Points, in no order, along strands that fork and pass close to each other.
In the rows, 128 means zero.
Two points are linked if the straight distance between their rows is under 138. Some points are linked to none.
z445: [190 106 127 114  62 107 132 103 130 141 144 144 149 138 138 131 119 131
 127 197  81  94 144 197  82 168 117 118 116]
z480: [106 127 157 137 122  93 143 158 120 152 132  67 159 118 152 108  90 178
 169 148  56 161  80 164  93 110 149 132 161]
z257: [112 133 110 120 115  99 153 177 116 155 106  76 124 160 178 138 170 160
 111 156 118 227 102 143  89 123 162 155  93]
z368: [118 163 110 124 140 135 132 126  77 162 174 104 141 123 151 123 131  89
 132  82 115 150 141 199 127  79 144 193 131]
z770: [ 97 133 131 179  97 133 133 131 104 125  79 110 102 159 114 130 179 164
  99 164 171 164 128 107 117 135 136 111 134]
z246: [144 139 135 129 155 152 125 129 129  84 114 177 100 134  91 163  90 123
 110 122 183  86 145 102 183 146 101 112 102]
z923: [122 153 139 119 132 136 140 106 113 102 146 175 127  54 129  90 100 117
 177  86 175  89 135 109 119 117 150 121  88]
z57: [ 88 143 123 144 111 154 197  86 136 156  87 101 158 161 144 128 133 100
 135 121 133 211 126  92 149 134 168 159 141]
z306: [108 129 116 141 135 103 115 173 123 169 128  89 139 156 171 162 189 141
  84 148 126 168 127 139  98 127 145 141  90]
z708: [128 163  59  86 148 138 119 121 113 164 157 130 142 132 108 133 142 117
 103 133 123 135 134 126 141 171 114 180 122]
z558: [148 137 179 177 163 149 176 170 151  85 121 135 134 154 164 198 180  91
 116  88 200  92 141  84 167 114 151  84 152]
z293: [159 132 101  82 119  77  83 180  94 171 143 125 131 155 105 155 144 164
  98 129  87 142 140  95 119 108  95 160  96]
z169: [112 105 116 132 161 117 105  79 141 113 108 118  85 121  71 145 156 128
 117 130 108 145 160  81 180 136  89 128 123]
z881: [181 116 121 100 119 136 128 119 143  81 120 187  78 129 107 144  82 128
 125 156 178  65 150 102 142 117  62 136 108]
z502: [160 124 128 138  82 131 107 134 157 135 160 138 153 113 150  86  93 169
 142 159  78  97 108 191  99 144 148  95 139]
z848: [128 117 132 116 139 113  84 114 100 102 155 160 107  76 141  77  92 112
 145 117 179  80 123 134  71 113 137 124  98]
z696: [100 168 131 183 121 168 132 111 132 128 121 118 139 157 149 152 177  99
  86 126 141 163 105 174 151 131 136 124 147]
z160: [108 132 180 166 152 115 164 188  63 109 142  88 114 149 151 171 160  97
 132 116 172 153 125  98 127  93 149 112 175]
z12: [134 135 135 125 102 115  90 147 127 164 146 136 124 131 188  99 130 148
 152 146 113 104 133 199  77 103 149  88 134]
z977: [179  91 129 109 110 133 111 108 180 113 118 166 102  80  89 133 110 127
 170 137 121 103 122  92 133 177  70  93 133]
z43: [120 127 209 134 126 146 119 113  53 108 164  91 115 102 105 149 119  80
 155  92 163 148 131 130 112  86 158 114 129]
z120: [121 109  85 155 137 125 136  73 154 169 111 101 163 158  92  98 163 165
 100 118 111 148 159  78 137 153 167 168 138]
z883: [162 107  76  79 121  99 110  83 175 173  88 129 166 167  88 136 116 190
  89 195 122 109 159  85 124 207 116 168 141]
z862: [136 119 126 127 128 107 100 206  65 154 149 112 123 143 127 137 110 138
 102 136  85 110 118 105 124  87 114 106  99]
z801: [127 110  90 136 132 104 106  99 131 140 140 168 150 164 128 144 171 146
  47 151 153 103 207 128 139 142  77 124 145]
z962: [109 147  84 129 151 148 116 126  98 124 182 148 136 113  96 140 149  78
 106 105 130 156 151 116 166 143 103 166 126]
z596: [140 114  65 107 130 118 108  94 161 174  89 114 161 164  92 101 166 158
  78 150 111 118 165 108 146 181 167 169 110]
z352: [133  91 135 181 148 102 102 166  92 121 129 132 100 115 148 139 152 107
 116 132 155  78 112 136 121 107  85  87 119]
z961: [210 108  84  85  73 112 112 145 140 120 130 166  96 139 117 116  94 163
 103 194 107 128 121  85 115 166  55 142 132]
z805: [111 144 133 145 140 100 131 116 119 123 123 107 107 128 151 171 121 115
 109 148 141 125 157  94 157  92 131  90  71]
z593: [145 110 170  69 142 143 146 126 158  97 133 120 117  36  82 124  92 100
 174  89 106 123 108  70  98 149 155 147 147]
z3: [153 114  86 158 109  94 120 141 143 153 110 134 125 159 146 135 163 174
  93 153 124 126 129 155 112 142 127 131  78]
z504: [109 143  76 162 113 160 137  93 138 135 125 171 141 164 109 127 148 130
  62 111 154 119 165 120 180 156 113 116 132]
z952: [185 129  78  73 110  98 113 174 185 141 146 131 159 120 114 134  88 177
 114 161  74 100  89 111  71 164 112 166 132]
z35: [103 148 117 149 149 172 151 145  99 126 161 155 144 129 127 138 141  59
 112  83 119 191 165 128 185 136 138 126 113]
z387: [136 119  96 134 132 124 163  76 190 100 113 123 150  94 106 142 118 101
 150 135  77  97 117  58 138 143 140 134 133]
z957: [ 98 119 147 151 149 176 154 106 120 106 106 116 134 129  87 132 163  91
 112  73 135 212 156 105 204 164 131 155  96]
z179: [142 135 110 102 136 129 136 131 173 119 147 127 127  76 121 119  70  88
 170 123  85 105 100  64 113 158 121 150 170]
z188: [145 114 152 164 133  88  88 164  99 125 135 140 151 189 132 175 165 178
  93 182 149 118 173  86 141 108 103  76 125]
z942: [146 133 136 138  85  81 113 154 103 152 115 100 140 147 154 113 132 214
 142 137  93 173  62 159  95  96 129 126 112]
z831: [106 176 137 156 124 125 108 155 121 141 153 139 134 111 194 128 158 129
 161 139 156 138 135 171  98  99 142  99 112]
z979: [148  89  79 123 141  77 109 112 161 160  87 124 152 178 119 115 164 177
  39 135 139 139 176 124 128 168 144 152  72]
z783: [133 130 171 168  79 127 133 135 122  95  55 149 103 159 110 148 185 143
 108 166 164 140 133 124 124 138 103  55 144]
z461: [166 172 119  72 146 128 107 130 163 104 143 121  88  99 104 143  76  97
 146 146 117 138 146  46 134 145 114 170 153]
z771: [ 91 101 104 115 171 115  82  82 130 136 114 143 104 155  82 121 144 178
  87 134 121 157 193  65 170 129  95 126 140]
z781: [170 123  89 105 125 110 146 113 202 120 109 131 141 113  97 152  99 161
 137 192 119  97 120  29 111 159  80 152 183]
z420: [ 93 174 191 127 121 117 129 145 128 111 116  99 103 146 189 108 130 134
 171 173 128 190  84 169 102  81 154 137 152]
z469: [114 117 149 131 106 135 125 156  90 134  97 133  73 126  80 142 126 142
 146  84 129 129 115 114 143 101 102 108 119]
z662: [141 118  64 108 128 111 124 107 174 159 124 136 143 133  90 128 122 189
 124 175 129 121 134  42 126 173 100 173 150]
z142: [ 82 129 144 163 130 122 179 111 136 118  96 112 108 135 162 147 125 117
  96 120 162 180 146  86 161  92 123  92  90]
z786: [113  89 195  62 144 136 134 116 152 117 134 102 153  31  97 101  75 115
 193  87 121 108  73 116  99 147 145 114 159]
z817: [112 115 171 100 161 161 145 132  57  97 146 115 125  89  90 126 112  59
 149  64 176 151 136 164 137 113 148 154 129]
z33: [105 111  83 165 118 137 191  68 149 143 119  76 183 143 107 119 152 124
 137 121 103 178 136  81 141 131 189 194 137]
z563: [152  98  72 122  82  82 139 132 153 160 100 118 146 132 129 108 133 203
  89 168  86 104 126 134 108 179 125 113 121]
z49: [123 107 159 183 149 124 108 170 118 106 131 137  89 129 159 100 139 107
 112 121 144  98  88 194 106 112 132  90 134]
z493: [ 97 150 162 127 148 144 198 118 133  88 112 127 135  88 192 117 128  66
 132  49 136 202 123 189 178 138 153 109 117]
z245: [145 101 127 102 141  96 100 158 145 152 138  95 175 124 132  92 108 178
 178 148  51 103  75 165 103 117 144 172 144]
z41: [176  81 111  98 107 107 110 111 160 103 106 174  79 136 110 139 103 147
 131 176 133 110 150  81 145 139  47 112 120]
z682: [108 114 207 137 155 160 113 168 125  72 132 137  93 134 180  74 115 121
 132 114 158 123  86 179 104  77 165  97 132]
z623: [191 104 116 113  58 154 148  94 131 112 136 154 115 157 109 129  94 124
 149 158  90  87 145 176  92 140 106 129 136]
z545: [108 147 177 155 129 141 115 157  58 125 117  86 122 150 123 174 129  97
 128 142 148 165 109 131 125  78 144 111 129]
z608: [ 90 178 168 143 124 146 171 120 168 119 117  95 111 116 170 114 127 140
 167 128 116 169  75 173 121 108 154  87 166]
z86: [ 84 152 193 127 149 139 170 115 157 125 116  85 153  95 139 126  91 114
 172  98  95 137  85 180 130 119 163  92 165]
z240: [134 133  97 161 116 168 143  99 151 120 126 160 152 152 127  87 123 135
 157 118 121  95  94 202 156 129 105 163 130]
z641: [137 124 133  94 119 109  74 173  71 158 163 125 115 134 133 153  91 106
  78 118 134  80 110  98 127 104 104 111 123]
z294: [114 155 137 136 145 153 171  88 135  94  80 150 147 119 121 155 163 104
 103  30 163 169 146 125 198 138 109 116 101]
z640: [ 99 133 137 132 148 134 195  92 137 127 152  88 164 109 141 105  92  95
 176  88  77 136 105 175 128 110 154 140 185]
z112: [142 128  48 123 129  96 142 148 182 145 160 128 160  96 118 133 115 166
 108 153  83 107 106  94  98 177 125 192 141]
z180: [173 109 132  74  86 133  64 172 112 137 148 173  88 111 126  76  75 139
 128 151 127  75 102 112  87 120 103 132 123]
z149: [144 101 132  87 123 149  70 132 130 105 171 142  91  94 130  51  83 116
 135 130 166  80  91 132  57 136 104 145 150]
z721: [139 117 204 117 112 166  98 152 135  79 114 149  98 104 134  86 115 116
 145  79 138  98 115 145 104 109 172  90  83]
z726: [107  95 175  91 152 133 104 117 142 122 147  95 154  84 117  73  65 120
 182 120  86  96  85 139  88 117 150 126 182]
z141: [162 130 158 123 106 167 116 129 161  89 130 158 108 108 113 128 124 101
 153 115 114  78 124 161 134 143 151  74  85]
z732: [ 98 140 164 112 181 139  98 119 103 113 151  91 133 123 127  67 110 120
 189 124 104 141 137 214 120 107 162 153 172]
z743: [152 162 114  84 152 118  75 135 107 137 160 134  91 109 113 145  76  96
 110 147 119  99 144  71 129 112  95 132 108]
z920: [103 130 191  88 167 159 112 105 104  95 135 111 152  83 116  94 119  89
 194  83 143 149 122 203 140 119 156 133 132]
z115: [136  70 119 162 122 118 114 128 119 140 113 165 108 151 125 157 160 117
 110 160 161  88 174 140 143 145  70  79 134]
z302: [142 115 150 114 137 124  91 114 151 135 163 103 179 118 142  88  76 151
 181 166  81  63  84 183  95 128 154 118 157]
z347: [ 99 163  73 131 134 123 158  79 120 156 142 106 175 125 156 123 145 109
 169  95  90 151 120 180 114 124 160 180 161]
z422: [138 141 109 121 111 104  95 105 101 162 109 102 134 123 127 150 118 127
 163 156 120  99 113 135 130 144 101 103 115]
z677: [165 141 118 118 110 158 136  94 143 108 128 172 119 129 119 128 100  86
 136 150 123  64 142 164 135 166 122  99 122]
z756: [109 114 100 155  87 159 161  74 163 150  98 140 130 140  96 108 131 144
  88 112 145 119 132 141 150 180 125 106 152]
z868: [ 86 152 137 166 127 121 131 154 119 155 111 124 115 185 166 151 201 137
  78 159 174 168 140  88 121 112 155 129 128]
z847: [133  94  74 143  70 135 154 104 170 169 120 137 134 136 104 106 112 155
 105 134  87 112 120 121 123 175 119 112 155]
z145: [ 99 131 196 132 179 151 150 200  72 106 147 120 119 136 166 133 138  55
 135  89 167 124 130 137 117  81 184 116 161]
z262: [140 128  89  95  96  78  95 129 139 153 130 112 146 147  82 153 154 179
  87 143  61 154 160  84 132 132 111 149 112]
z125: [100 104 129 154 147  93  80 124 115 149 126 137 142 185 108 136 151 211
  86 161 130 155 180  77 160 113  97 124 103]
z84: [108 156 132 148 127 131 152 159 105 117 112 101 109 171 175 115 155 156
 166 168 120 203  98 169  98 101 166 169 121]
z503: [113 149 119 121 125 123 131 124 108 133 192 117 123  97 124 102  94 151
 180 116 105 127 128 126 100 110 145 159 147]
z491: [135 129 145 137 158 167 152 162 111  87  94 169 112 129 106 153 155  98
 110  90 180  82 154 132 183 129 131 112  92]
z808: [198 131  96  78  86 109 109 148 150 139 132 150 108 124 120 115  88 161
 129 164  97  98 111 106  92 114  95 171 131]
z663: [116 125 144 182 152 113 119 133 105 133 136 107 146 177 156 206 142 137
  82 158 172  87 166  92 148  95 112  86 118]
z436: [ 92 162 163 148 150 150 159 154 106 122 131 143 119 116 183 126 141  87
 155  93 173 127 144 147 121  87 151  93 104]
z242: [139 150 137  73 145 127 129 111 148 116 141 190 110  73 115 129 125  85
 144  57 174  77 161 110 148 124 111 122 107]
z45: [118 142 144 166 153 159 152 148 143  86  91 166 125 171 147 173 191 119
 102  99 177 122 160  96 179 110 131  81 120]
z780: [135 135 106 163 116 160 109 126  98 125 171 163 126 147 128 115 124 128
 140 120 167  82 108 199 135 110 115 152 146]
z832: [104 149 174 153 157 160 177 141 117  88  84 126 127  93 142 170 165  82
 112  49 173 185 109 170 173 135 138 122 122]
z570: [100 142 128 126 140 128 168  89 121 126 110 120 133  88 103 144 146  92
 190  79 116 154 134 117 149 137 137 115 115]
z970: [123 141  53 131 150 118 127  90 138 187 135 119 162 131 143 135 153 116
 119 106 108 120 108 165 135 156 124 174 128]
z803: [ 79 129 131 139 112 141 193 125 127 136  95 104 110 140 159 134 146 107
 134 167 148 242 166  97 137 124 163 118 105]
z428: [115 120 134 148 134 137 114 155  94 161 186 116 118 151 141 134 122 138
 128 112 134 139  99 200 118  67 127 168 122]

A fork is a point with three links, a tip a point with one. Leave the first point through the second and follow the links. Name the first fork or tip that comes.
z120 / z33: z169
z732 / z920: z502
z493 / z832: z347
z125 / z188: z596
z436 / z145: z732
z347 / z970: z493

A fork is a point with three links. Follow the links from the first point to the second and name the forks in between, in order.
z663 / z45: z596 z662 z808 z41
z805 / z961: z596 z662 z808
z593 / z682: z302 z502
z257 / z780: z347
z436 / z84: z502 z3 z306
z43 / z245: z502 z302

Name the points in between on the shortest way along the links from the first point to the second, in order.
z49 / z786: z682 z721 z141 z677 z623 z445 z502 z302 z726
z970 / z663: z347 z640 z86 z608 z420 z84 z257 z306 z3 z979 z596 z120 z33 z57 z803 z142 z805
z942 / z732: z480 z245 z302 z502 z12 z831 z436 z145 z160 z545 z43 z817 z920
z663 / z881: z805 z142 z803 z57 z33 z120 z596 z883 z662 z112 z952 z808 z961 z41
